A landscape with many valleys, sampled at points; each row gives a point and its height.
A ball rolls from a point to the lowest of its 2 nearest points, and stops where none of them is lower. Distance is the straight distance between rows; heights are no part of it.
Q584 (h 228): |  14 | -30 |  21 |  55 |  33 | -17 |  40 |   5 |  -8 | -23 |  13 |  47 |   5 |  30 |  15 |  23 |  13 | -33 | -20 |  -3 |  12 |   0 | -47 | -14 | -15 | -50 | -22 |  -6 | -23 |   9 |
Q964 (h 445): |   0 | -44 |  51 |   4 |   3 | -21 | -25 |  23 |  30 | -28 |  30 | -35 |  18 | -11 |  15 | -16 |  -4 |  37 | -13 |  11 | -62 | -26 |  32 |  -3 | -19 |  16 |  -3 |   2 |  15 |  19 |
Q108 (h 315): |  21 |   3 | -22 |  -2 |  12 |  -7 |  -6 |  -1 |  17 | -12 |   9 | -22 |   6 |   4 |   4 | -19 |  -1 |   4 |   0 |  16 | -40 |  -3 |  20 | -20 | -28 |  39 |  -2 |   2 |  15 |  11 |
Q246 (h 234): |  -38 |  -53 |   26 |  -37 |   13 |    5 |    8 |   18 |  -24 |   21 |  -29 |   11 |  -13 |   -2 |  -20 |   17 |   24 |    0 |   -8 |  -31 |   58 |   36 |   -1 |   19 |   34 | -102 |   -3 |  -36 |   -9 |   -9 |
Q365 (h 683): | -31 |  16 |   4 | -37 |   2 |  24 |  16 |  -3 | -25 |   9 |   8 |   8 |   3 | -35 |  13 |  43 | -28 | -11 |  13 |   6 |  30 |   1 |  13 | -16 |  34 | -13 | -11 | -16 | -26 |   0 |
Q497 (h 880): |  34 |  44 | -40 | -22 | -37 | -13 | -58 | -20 |  28 |   8 |  -4 | -38 | -11 |  -8 |  -5 | -50 |  29 |  24 | -21 |   5 | -44 |   6 |  46 | -13 | -13 |  88 |  59 |  18 |   9 |  -5 |
Q930 (h 656): |   6 |   8 |  -7 | -10 |  12 |   9 |  18 | -10 | -19 |   8 |  -3 |   5 | -12 | -22 |  25 |  21 | -15 |   7 |  21 |  10 |   3 |   2 |   8 |  -3 |   6 |   0 | -13 |  -5 |  -3 |   4 |
Q807 (h 496): |  44 |  -1 | -30 |  41 |  22 |  11 |  18 |  -7 |  13 |   6 | -27 |   9 | -15 |  13 | -13 | -13 |   1 | -10 |  -6 |  24 |   1 | -12 | -14 | -22 | -24 |  17 |  12 |   4 |   3 |   5 |
Q646 (h 408): |   4 |   3 | -14 |  25 |  14 |  16 |  48 |  -4 | -15 |  28 | -26 |  27 |  -5 |  29 | -12 |  36 |  -6 | -56 |  -7 |  10 |  20 |   7 | -49 | -32 |  21 | -49 | -10 |  -9 | -47 | -22 |
Q117 (h 98): |  25 |  -5 |   3 |  45 |  32 |  -6 |  44 |   5 |  34 | -27 | -13 |  57 |  24 |  33 |  23 |  26 |  10 | -51 |  -9 | -10 |  18 |  18 | -43 |   7 | -22 | -22 |  -2 |  13 |  -3 |  16 |
Q585 (h 568): |  44 |  75 | -64 |  39 |  -1 |   7 |  15 | -14 |   8 | -27 |   5 |  14 | -11 |  13 |  25 |  15 |   0 | -75 |  13 |   2 | -36 |  30 | -26 | -27 |  10 |  51 |  17 |  32 |  -5 |  12 |
Q504 (h 495): |   8 | -38 |  -3 |  19 |  20 |   5 |  24 |  12 | -27 |  26 | -29 | -15 | -22 |   7 | -47 | -13 |   4 |  22 |  -2 | -11 |  14 |  -1 |  -9 |  16 |  -2 | -61 |   4 | -21 |  14 |  -1 |
Q429 (h 97): |  -49 |  -56 |   30 |  -29 |  -14 |  -32 |   -4 |   14 |  -35 |   29 |  -24 |  -10 |  -17 |   -1 |  -33 |   -3 |   13 |   -1 |   -5 |  -42 |   38 |   38 |  -22 |   42 |   31 | -104 |    5 |  -35 |   -2 |  -43 |
Q298 (h 548): |  -3 | -58 |  19 |  12 |  31 | -17 |   5 |  27 |  15 |  15 | -28 |  -2 | -14 |   2 | -31 | -19 |   7 |  42 | -17 | -12 |   8 |   8 |   8 |  18 | -23 | -46 |   8 | -19 |  27 |  11 |
Q450 (h 321): |   4 |  -1 |  13 |  -6 |   0 |  -1 | -43 |   2 |  25 |  -1 |  18 | -52 |  18 | -16 |  -4 | -38 |   2 |  31 | -23 |   9 | -55 | -23 |  49 | -20 | -15 |  55 |  50 |  16 |  12 |  11 |
Q605 (h 513): | -22 |  -5 |  35 | -25 |  -3 |  -5 |   0 |   8 | -40 | -46 |  81 |  -5 |  20 | -26 |  29 |   8 | -14 |  31 |  14 |  -2 | -19 | -38 |  34 |   2 |  40 |  -8 | -41 |  12 |   1 |  32 |
Q225 (h 522): |  21 |  -2 |  33 |  11 | -54 |  20 |   9 |  -5 |   9 |  -6 |  24 | -28 |   5 | -12 |  -9 | -18 | -26 |  27 |   6 |  15 | -35 | -29 |  46 |  20 |   4 |  47 |  24 |   7 |  15 |   9 |
Q107 (h 207): |  -5 |   3 |  16 | -14 | -39 |  24 |  20 | -26 |  -2 |  15 |  -5 |  -4 |  -9 |  10 | -13 |  10 | -28 | -13 |  13 |  32 |   6 | -26 | -11 |   4 |   2 |  -3 |  -8 | -23 | -19 | -26 |
Q128 (h 563): |   6 | -30 |  68 |  24 | -34 |   5 |  21 |  14 |   3 |  -1 |  19 | -29 |  25 |  -9 | -19 | -13 | -16 |  37 | -13 |   8 | -29 | -34 |  45 |  33 |  24 |  14 |  27 |   6 |  18 |  24 |
Q801 (h 664): |  -7 | -23 | -15 |  23 | -15 | -12 |   5 |   4 |  15 |  31 | -58 |  33 | -30 |  33 | -49 | -18 |   6 |  18 | -14 | -38 |  37 |  12 | -42 |  21 | -29 | -39 |  -1 | -13 |  14 | -45 |
Q206 (h 789): |   9 |  21 | -39 |  -3 |   1 | -30 | -56 |  -1 | -25 |   0 |  27 | -72 |  25 | -30 |   3 | -36 |  18 |  13 | -19 | -11 | -77 |  38 |  50 | -12 |   2 |  59 |  38 |  25 |  23 |  10 |
Q376 (h 428): | -14 | -10 |  29 | -15 | -24 |   5 |  -2 |   8 |  21 |   9 | -30 |   1 |   8 | -10 | -36 | -22 | -22 |  62 |  -8 |  -4 |  22 | -22 |  26 |  42 |  -3 |  10 |   2 |  -4 |  41 |  10 |
Q385 (h 369): | -24 | -56 |  73 |  12 | -15 |  -2 |  32 |  25 | -55 |   1 |  47 |  -7 |   0 |  -7 | -22 |   5 |   3 |  31 |   2 |   0 |  -3 | -27 |  15 |  35 |  38 | -72 | -23 | -19 | -16 |  13 |
Q671 (h 418): |   0 |  18 |  20 | -11 | -50 |  -4 | -47 |   1 |  35 |  -2 |  17 | -53 |  31 | -20 |  -8 | -40 |   8 |  32 | -30 |  -6 | -55 |  -3 |  56 |  16 |   2 |  80 |  60 |  31 |  27 |  -4 |
Q470 (h 279): |  28 |   5 | -17 |   4 |  14 |   7 | -30 |   1 |  39 |  16 | -45 |   8 | -18 |  13 | -20 | -34 |  10 |  26 | -33 |   5 |  -9 |  -6 |   3 | -14 | -55 |  49 |  38 |  25 |  20 |   4 |
Q130 (h 339): | -44 | -40 |  57 | -14 |  -6 |  10 |   3 |  12 | -51 |  37 |  15 |   1 |   6 |  11 |  -4 |  36 |  -4 | -11 | -20 |   7 |  22 | -11 | -20 |  -8 |  40 | -89 |  -3 | -24 | -59 | -32 |
Q998 (h 170): | -18 | -40 |  26 |  -4 |  41 | -15 |   3 |  28 | -25 | -45 |  57 |  20 |  -3 | -13 |  32 |  24 |  20 |  26 |  -9 |  -6 |  -9 | -18 |  12 | -18 |  -1 | -34 | -52 |   5 |  -7 |  48 |
Q399 (h 453): |  24 |   7 | -25 |  33 |  20 |   5 |  36 |  -9 |  13 |  18 | -37 |  25 | -13 |  40 | -18 |   4 |   2 | -34 |  -1 |  10 |  19 |  -8 | -42 | -10 |  -5 | -23 |  -2 |  -6 | -14 | -17 |
Q777 (h 630): |  59 |  49 | -46 |  49 |  -9 |  18 |  27 | -14 |  39 | -10 | -28 |  36 | -17 |  39 |   7 |  10 |  23 | -60 |   1 |   7 |   7 |   3 | -20 | -13 | -16 |  48 |  30 |  16 |   6 |  -1 |
Q745 (h 314): | -14 | -42 |  14 |  30 |  42 |   4 |  17 |   7 | -22 |   7 |  -9 |  45 |   8 |  23 |  17 |  38 |   5 | -41 |  -7 | -13 |  29 |  15 | -41 | -16 |  13 | -89 | -18 |  -1 | -35 |   1 |
Q894 (h 660): |   5 |  33 | -10 | -30 | -19 | -18 | -38 | -19 |  26 |  -9 |  -4 | -15 |  -7 | -14 |   4 | -33 |   4 |  31 |  15 |   1 |  -5 |  10 |  13 |  15 | -20 |  64 |   9 |  -6 |  28 |  -6 |
Q499 (h 559): | -21 | -25 |  69 |   2 | -32 |  -3 |  12 |  22 | -13 | -43 |  69 |  -8 |  41 | -27 |  23 |  12 |  -8 |  27 |  18 |   2 | -23 | -33 |  44 |  33 |  52 |  11 | -12 |  14 |   1 |  31 |
Q7 (h 817): | -11 |  36 | -17 | -18 |   1 |  -1 |  -6 | -19 | -37 | -20 |  60 | -18 |  15 | -26 |  39 |  25 | -11 | -10 |  30 |   6 | -14 |  -3 |  11 | -24 |  40 |  13 | -32 |   2 | -23 |  -1 |
Q540 (h 769): |  28 |  50 | -41 |   4 |  -8 |  -9 | -36 | -27 | -20 | -20 |  35 | -52 |  -7 | -17 |   8 | -24 |  -2 |  -6 |  12 |   1 | -43 |  22 |   9 | -16 |   5 |  56 |   9 |   2 |  20 |  -3 |
Q682 (h 286): |   0 | -19 |  32 |  10 | -30 |   4 |  21 |  -6 |  -8 |  26 |  -4 | -18 | -17 |  10 | -31 |  -8 |  -4 |  16 |  13 |  24 |   8 | -26 | -11 |  21 |   7 | -39 |  10 | -31 | -24 | -12 |
Q910 (h 740): | -61 | -44 |  45 | -48 |  -2 |   3 | -21 |  23 | -46 |  74 | -23 |   8 |  11 |  -4 | -32 |  28 |  12 | -31 | -29 | -10 |  45 |  28 |  -9 |  -7 |  51 | -98 |  22 | -20 | -54 | -30 |
Q161 (h 530): |  22 |  60 | -67 |   8 |   4 |  -1 |  10 | -16 |  19 | -24 | -12 |  29 |  17 |  16 |  25 |  14 |  -9 | -55 |  14 |   3 |   4 |  17 | -32 | -20 |  -1 |  29 |   4 |  25 |   5 |  -4 |
Q743 (h 816): | -11 |  41 | -34 | -30 |   9 |   5 |  -9 | -24 |  -2 |  -6 |  15 |   1 |   1 | -16 |  44 |  22 |  -9 | -49 |  15 |  -3 |   9 |  30 | -14 | -16 |  -5 |  21 | -20 |   1 |  -8 | -24 |
Q331 (h 498): | -55 |  14 |  31 | -45 | -50 |  12 |  -9 |  -6 |  16 |  11 | -29 |  14 |  18 |  -3 |  -5 |  -3 | -18 |  12 |  17 |  -5 |  53 | -28 |   6 |  35 |  11 |  13 |  -5 | -10 |   7 | -41 |
Q748 (h 828): |  48 |  43 | -44 |  32 |  30 |  -1 | -11 | -13 |  29 | -13 |   4 | -11 |   5 |  11 |  10 | -15 |  27 | -32 | -19 |   1 | -30 |  31 |   0 | -22 | -43 |  74 |  28 |  17 |   7 |  13 |
Q876 (h 469): | -30 | -46 |  16 |  -8 |  19 |  -6 |  -5 |  23 |  29 |  -3 | -12 |  17 |   6 |   4 |  10 |  20 |  -3 |  14 |  14 |  -6 |  25 |  -1 | -14 |   2 |  -8 | -56 | -22 | -26 |   5 |  -6 |
Q686 (h 275): | -27 | -13 |  39 | -12 |   3 |  15 |  11 |   3 | -54 |  13 |  30 |  21 |  -1 |   9 |  14 |  41 | -24 | -16 |  -6 |  21 |   0 | -21 | -23 | -35 |  18 | -67 | -29 |  -8 | -66 |  -3 |
Q697 (h 214): | -46 | -56 |  55 | -12 | -44 | -16 |  14 |  15 | -29 |  22 |  -9 | -20 |  10 |  -1 | -38 |   3 |  -3 |  17 |   5 | -30 |  25 |  11 |   4 |  57 |  53 | -96 |  17 | -30 |  -8 | -24 |
Q408 (h 864): |  41 |  62 | -76 |  -2 | -28 | -17 | -64 | -20 |   2 |  -1 | -15 | -41 | -30 |   1 | -15 | -55 |  40 | -14 | -22 | -10 | -49 |  36 |  24 | -26 | -21 |  86 |  48 |  17 |  17 |  -9 |
Q890 (h 80): |   2 |  -7 |  18 |  12 | -29 |   6 |  23 | -12 | -16 |  -3 |  30 | -17 |   0 |  12 |  11 |  18 | -16 |  10 |  17 |  28 | -25 | -45 |   6 | -11 |  -5 |  -5 | -25 | -16 | -25 |   7 |
Q885 (h 420): | -13 |  33 | -20 | -23 | -30 |  19 |   3 | -13 |   7 |  33 | -37 |  20 | -33 |   5 | -40 | -12 | -11 |  30 |   6 |  14 |  39 | -19 |  -9 |  23 | -13 |  31 | -11 |  -1 |  10 | -17 |
Q814 (h 300): | -20 | -63 |  49 |  13 | -23 |   2 |  21 |  18 | -22 |  13 |  10 | -17 |  16 |   0 | -38 |   9 |  -2 |  44 |   3 | -11 |  13 |  -9 |  20 |  49 |  33 | -59 |   7 | -22 |  10 |  -7 |
Q489 (h 338): |  17 |  38 | -27 |  31 |  -7 |  15 |  11 |  -7 |  33 |  21 | -62 |  64 | -26 |  28 | -24 | -10 |  16 | -35 |   2 | -14 |  51 |   9 | -48 |  20 | -33 |  19 |   2 |  26 |  -7 | -16 |
Q302 (h 174): |  37 |  39 | -42 |  33 |  13 |  13 | -19 |   7 |  54 |   7 | -43 |  38 | -10 |  22 | -20 | -32 |  27 |  -7 | -27 | -17 |   9 |  11 | -15 |  -6 | -60 |  66 |  30 |  39 |  12 |  13 |
Q920 (h 409): | -39 | -34 |  55 | -39 | -16 |  12 |  17 |  10 | -14 | -13 |  17 |  -3 |  16 | -24 |   7 |  20 | -15 |  18 |  10 |   4 |  25 | -21 |  30 |  31 |  47 | -33 | -12 | -15 |   9 |  16 |
Q205 (h 224): | -12 | -43 |  47 |  -2 |  -3 |  -8 |  24 |  12 | -25 | -13 |  34 |  -6 |   4 |   9 |  10 |   8 | -15 |  23 |  -3 |  18 | -24 | -35 |  10 |   4 |  -2 | -26 | -36 | -12 |  -3 |  19 |
Q535 (h 463): | -26 |  -4 |  39 | -30 | -38 |   9 |  20 |  -4 |   3 |  -1 | -12 | -10 |  23 | -10 | -10 |   2 | -24 |  30 |  20 |   1 |  25 | -19 |  24 |  39 |  26 |   6 |   9 |  -5 |  15 |  -2 |
Q320 (h 692): |  -2 |  23 |   7 | -24 | -29 | -15 | -24 | -16 |  11 | -24 |  35 | -35 |  17 | -33 |  15 | -26 | -17 |  26 |  25 |   2 | -33 |   7 |  31 |  22 |   8 |  43 |  17 |   1 |  17 |  -3 |
Q754 (h 755): |  14 |  27 |   6 |  13 | -20 | -22 | -43 |  -6 | -37 | -14 |  67 | -72 |  30 | -29 |   9 | -32 |   5 |  29 |  -8 |  -8 | -86 |  11 |  57 |  -3 |  25 |  57 |  32 |  31 |   5 |  22 |
Q215 (h 333): | -23 | -53 |  29 | -21 |  24 |   8 |  -7 |  23 |  -5 | -33 |  21 |   4 |  -1 | -24 |  24 |  17 |   5 |  26 |   6 | -10 |   7 |  -5 |  31 |  -5 |  18 | -52 | -33 | -16 |  10 |  47 |
Q453 (h 601): |  16 | -51 |   5 |  28 |  48 | -12 |  18 |  28 |   7 |  -9 | -12 |  21 |  -4 |  19 |  -9 |  -6 |   7 |   7 | -16 | -11 |  11 |  14 | -23 |  -4 | -17 | -62 |  -2 |  -6 |  11 |  23 |
Q721 (h 308): | -16 | -31 |  26 |   5 |  44 |  -9 |  14 |  19 | -30 | -26 |  37 |  42 |  -5 |  10 |  36 |  23 |  17 |  -6 |  -4 |  -2 |   7 | -19 | -27 | -28 |   4 | -61 | -49 |   6 | -32 |  19 |
Q986 (h 796): |   8 |  44 | -40 |  -5 | -13 | -12 | -20 | -40 | -21 | -22 |  40 | -32 |  -2 | -24 |  39 |   8 |  -3 | -40 |  31 |   5 | -22 |  19 |  -5 | -18 |   8 |  29 | -15 |  -5 |  -7 | -18 |
Q726 (h 346): |   1 | -47 |  29 |  10 |  18 |  -9 |   5 |  21 |   5 |   2 |  12 | -23 |   5 |   5 |  -3 | -10 |  -6 |  30 | -10 |  21 | -32 | -28 |  19 |   0 | -30 |  -4 |  -8 |  -3 |  18 |  25 |
Q256 (h 396): |  -6 | -25 |  16 |  -1 |  43 | -12 |   5 |   9 |  17 | -26 |  16 |  21 |   6 |   8 |  42 |  20 |   5 | -14 |  10 |   5 |   8 |   4 | -29 | -13 | -17 | -25 | -35 | -15 | -14 |   2 |
Q47 (h 354): |   6 | -14 |   3 |  23 |  -5 |   3 |  42 |  -4 | -27 |  41 |  -8 |  -5 | -22 |  24 | -31 |  11 |  -2 | -16 |   7 |  16 |   9 |  -4 | -36 |  -4 |  11 | -65 |  -5 | -29 | -32 | -26 |
Q524 (h 837): |  -9 |  33 | -47 | -30 |  21 | -21 | -32 | -12 | -13 | -13 |   0 | -11 |  10 | -19 |  37 |   4 |   3 | -14 |  26 | -20 |   8 |  41 |   6 |   6 |   0 |  29 | -14 |  11 |  29 |  -7 |
Q988 (h 512): | -48 | -37 |  10 | -20 |   3 |   4 | -12 |  23 |  18 |  11 | -37 |  28 | -11 |   0 | -14 |   8 |  -3 |  14 |   2 | -17 |  62 |  12 | -28 |  20 | -13 | -46 | -14 | -17 |  19 | -28 |
Q607 (h 574): |  -8 |  27 |  -7 |  -7 |  18 |  26 |  11 | -21 |  10 |  25 | -33 |  30 |  -8 |  -4 |  13 |  19 |   1 | -46 |  14 |   8 |  56 |   8 | -41 | -13 |  -5 |  -8 |  -6 |   0 | -22 | -25 |
Q640 (h 277): |  34 |  16 | -26 |  52 |  16 |   1 |  19 |   6 |  43 |   8 | -49 |  52 |  -2 |  24 | -22 |  -7 |  19 | -31 | -15 | -18 |  30 |  20 | -23 |   9 | -42 |  27 |   8 |  24 |  17 |  12 |
Q146 (h 197): |  -7 |  11 |   9 |   7 |  -4 |  12 |  26 |  -8 | -45 |  -2 |  31 |   8 | -15 |   3 |  14 |  39 | -21 | -14 |  11 |  28 | -12 | -36 | -14 | -29 |  18 | -10 | -39 |  -5 | -53 |   2 |
Q887 (h 629): |  15 |  47 | -22 |  -1 |   1 |  20 |   9 | -14 |  -5 |  11 | -22 | -10 | -27 | -19 |   9 |  15 | -21 |  14 |  32 |  12 |   3 |  -7 |   7 |   2 |   8 |  42 |  13 |  12 |   1 |  -3 |
Q334 (h 489): |  -1 | -32 |   2 |  -2 |  30 | -15 | -26 |  32 |  60 |  -3 | -27 | -10 |   5 |  11 |  -2 | -32 |  12 |  38 | -21 |   1 | -10 | -10 |  16 |  -4 | -37 |  13 |   6 |   0 |  25 |   6 |
Q864 (h 437): |   9 |  -8 | -12 |   9 |  17 |   7 |  26 |   1 |  -4 |  24 | -41 |   2 | -23 |  -2 | -42 | -15 |  -6 |  22 | -11 |   9 |  11 | -13 |   5 |   0 |  -7 |  -3 |   7 |  -6 |  16 |  11 |
Q415 (h 602): |  63 |  71 | -84 |  50 | -18 |  11 |   1 |  -9 |  27 | -28 | -15 |   8 | -24 |  28 |   2 |  -2 |  24 | -77 |   2 |  -4 | -23 |  21 | -18 | -23 | -12 |  80 |  40 |  26 |   7 |  14 |
Q196 (h 442): | -17 | -24 |  29 | -27 |   8 |  -2 | -12 |  21 |   3 | -38 |  38 | -21 |  17 | -28 |  30 |   3 | -16 |  33 |  19 |  -3 | -19 |  -8 |  44 |   9 |  22 | -12 | -15 |   1 |  22 |  26 |
Q236 (h 544): | -21 |   2 |  -2 |  -7 |   3 |  22 |   3 |  -2 |   4 |  33 | -42 |  38 | -17 |   6 | -16 |  13 |   0 |   3 |   5 | -17 |  70 |  12 | -28 |   8 | -18 | -23 |  -4 |  -1 |  -7 | -36 |
Q389 (h 455): |  15 |  28 | -14 |  20 |  38 |  18 |  35 |  -7 | -11 |   7 |   2 |  27 |   7 |  13 |  25 |  38 |  -6 | -63 |  -2 |  19 |  20 |   0 | -38 | -30 |  26 | -15 | -21 |  12 | -39 |   3 |
Q263 (h 848): |  49 |  63 | -69 |  17 |   2 |   1 | -34 | -15 |  17 |   2 | -21 | -14 | -27 |  -4 |   0 | -21 |  35 |  -8 |  -9 |  -9 | -25 |  29 |  11 | -16 | -29 |  87 |  41 |  21 |   5 |   3 |
Q409 (h 415): |  -1 | -11 | -30 | -12 |  29 |  -8 |  -4 |  13 |  34 |  -9 | -20 |  11 |  11 |  14 |   2 |  -9 |   2 |  10 |  -1 |  -4 |   3 |  -6 |  -5 |  -3 | -28 |  24 | -16 |   3 |  26 |   0 |
Q392 (h 383): |   7 |  36 | -29 |   3 | -18 |   8 |  -6 |  -8 |  14 |  31 | -61 |  53 | -41 |  29 | -38 | -22 |  16 |  24 |  -8 |  -4 |  37 | -14 | -25 |  21 | -32 |  35 | -19 |  16 | -12 | -11 |
Q845 (h 153): |  18 |   1 | -26 | -15 |  20 | -14 | -43 |  13 |  30 |   4 |  -9 | -34 |  12 |  -3 |  10 | -35 |  12 |  15 | -34 |  -3 | -47 |   8 |  37 | -23 | -37 |  55 |  26 |  23 |  25 |   2 |
Q517 (h 480): |  15 |   4 | -38 |  15 |  30 |  -6 |   1 |   3 |  33 | -31 | -13 |  34 |  26 |  12 |  27 |   3 |  -3 | -39 |  12 |  -8 |   4 |  11 | -27 | -18 | -26 |  13 |  -8 |  17 |  23 |  10 |
Q622 (h 363): |   7 |   6 |  -2 | -17 |  -4 |   5 |  -7 |   0 |  18 |  22 | -43 |   0 | -10 |   0 | -31 | -38 | -11 |  43 | -23 |   4 |  -5 | -14 |  28 |   6 | -23 |  43 |   5 |   9 |  31 |  13 |
Q460 (h 718): |  -9 |  36 |  24 | -26 | -54 |  10 |   3 | -18 |  -2 | -14 |  28 | -25 |  17 | -21 |  22 |   4 | -26 |   7 |  34 |  16 | -15 |  -9 |  26 |  16 |  43 |  33 |   0 |  -2 |  -7 |  -6 |
Q698 (h 722): | -56 | -37 |  33 | -40 | -13 |   5 |  -2 |   1 | -18 |  58 | -32 |  23 |   4 | -11 | -32 |  14 |  -3 | -14 |   4 |   0 |  63 |  10 | -26 |   9 |  23 | -69 |  10 | -25 | -33 | -37 |
Q967 (h 337): | -38 | -51 |  38 | -40 |  -6 |   8 |   8 |  16 | -10 |  10 |  -7 |  11 | -13 | -26 | -11 |  11 |  -5 |  16 |  -5 |  -3 |  41 |   4 |  11 |  23 |  33 | -75 | -10 | -23 |  12 |   2 |
Q742 (h 860): |   2 |  10 | -35 |  -5 |  28 | -29 | -27 |  -8 |   2 | -38 |  24 |  -9 |  17 |  -9 |  54 |  10 |   2 | -22 |  16 | -23 | -23 |  39 |  -4 | -16 |  -8 |  15 | -29 |  10 |  29 |  21 |
Q977 (h 421): |  23 |  12 | -15 |   6 |  29 |  -2 |   1 |   0 | -22 | -26 |  49 | -22 |   7 |   9 |  21 |   1 |   2 |   7 |  -8 |   8 | -44 | -26 |  17 | -29 | -10 |  19 | -27 |   5 |   0 |  18 |
Q770 (h 476): |  -4 |  -1 |  33 |   2 | -38 |   6 | -17 |   7 |  31 | -14 |  13 | -32 |  40 | -21 | -19 | -27 | -10 |  40 |  -7 | -13 | -28 | -15 |  60 |  27 |   9 |  65 |  28 |  18 |  38 |  11 |
Q391 (h 375): |  -34 |  -57 |   32 |    7 |   19 |   -9 |    8 |   13 |  -40 |   27 |   13 |   15 |   -1 |   18 |   -1 |   32 |    8 |  -30 |  -21 |  -14 |   18 |   23 |  -43 |  -10 |   15 | -110 |  -17 |  -20 |  -42 |  -32 |
Q54 (h 739): |  25 |  49 | -20 | -12 | -53 |  12 |   1 | -26 |  -8 | -14 |  28 | -40 | -23 | -13 |   3 |  -5 | -20 |  -2 |  27 |  34 | -38 | -18 |  17 |   2 |  23 |  48 |  13 |   0 |  -4 |  -8 |
Q545 (h 705): | -40 | -15 |  13 | -38 |   4 |  13 |   9 | -11 | -12 |  34 | -12 |  19 |   9 | -15 |   1 |  39 |  -3 |  -7 |  11 |   8 |  53 |   4 |  -9 |  -6 |  14 | -40 |  -4 | -25 | -35 |  -9 |
Q316 (h 502): |  22 |  23 | -22 |  21 |  38 |  10 |  24 |  -6 | -11 | -21 |  27 |   9 |   5 |  18 |  28 |  19 |  -6 | -25 |  -9 |   7 | -12 |  -2 | -24 | -21 |   2 |  11 | -30 |  14 | -10 |  21 |
Q14 (h 800): |  40 |  39 | -41 |  11 |  23 | -21 | -32 | -20 |  -6 | -30 |  44 | -26 |   0 |  -9 |  16 | -11 |  20 | -19 | -14 |  -1 | -45 |  38 | -10 | -20 | -28 |  50 |   6 |  13 |  14 |  21 |
Q586 (h 640): |  21 | -40 | -22 |  45 |  23 | -16 |  22 |  17 |  28 |  17 | -41 |  35 |  -6 |  35 | -37 | -20 |  14 |  -4 | -24 | -21 |  14 |  22 | -35 |   7 | -25 | -43 |   7 | -10 |  16 | -16 |
Q332 (h 628): |  18 |  48 | -45 | -15 |  -9 |  -6 | -17 | -31 |  21 | -17 | -24 |   7 | -11 |   3 |   4 | -24 |   3 |  -6 |  11 |  -1 |  12 |  10 | -13 |  -3 | -28 |  52 |   1 |  -2 |  17 |  -7 |
Q937 (h 723): |   3 |  14 |   8 |  -1 | -12 | -11 | -28 |  -6 | -26 | -26 |  60 | -43 |  17 | -35 |  23 |  -7 | -10 |  30 |  13 |  -5 | -59 |   5 |  42 |   5 |   0 |  41 |   4 |  15 |   6 |  34 |
Q533 (h 599): |   4 |  53 | -38 | -19 |  -7 |  14 |  -8 | -26 |  17 |   7 | -35 |  20 | -12 |  -5 |  10 |   6 |   4 | -27 |  30 |  10 |  38 |  -6 | -34 | -13 |  -4 |  34 |   4 |   3 | -11 | -31 |

Where does a ball stop that starts at each point below?
Q545: Q998
Q894: Q998
Q801: Q998

Call two points neighbours if one is among the 2 nearest of the other. Go from one point of each pair to the other, from neighbour to neighbour, staying as low as possible. Name the highest point that can't be avoided.
Q409 and Q890: Q517
Q998 and Q429: Q964
Q302 and Q890: Q535
Q429 and Q117: Q391
Q429 and Q890: Q385
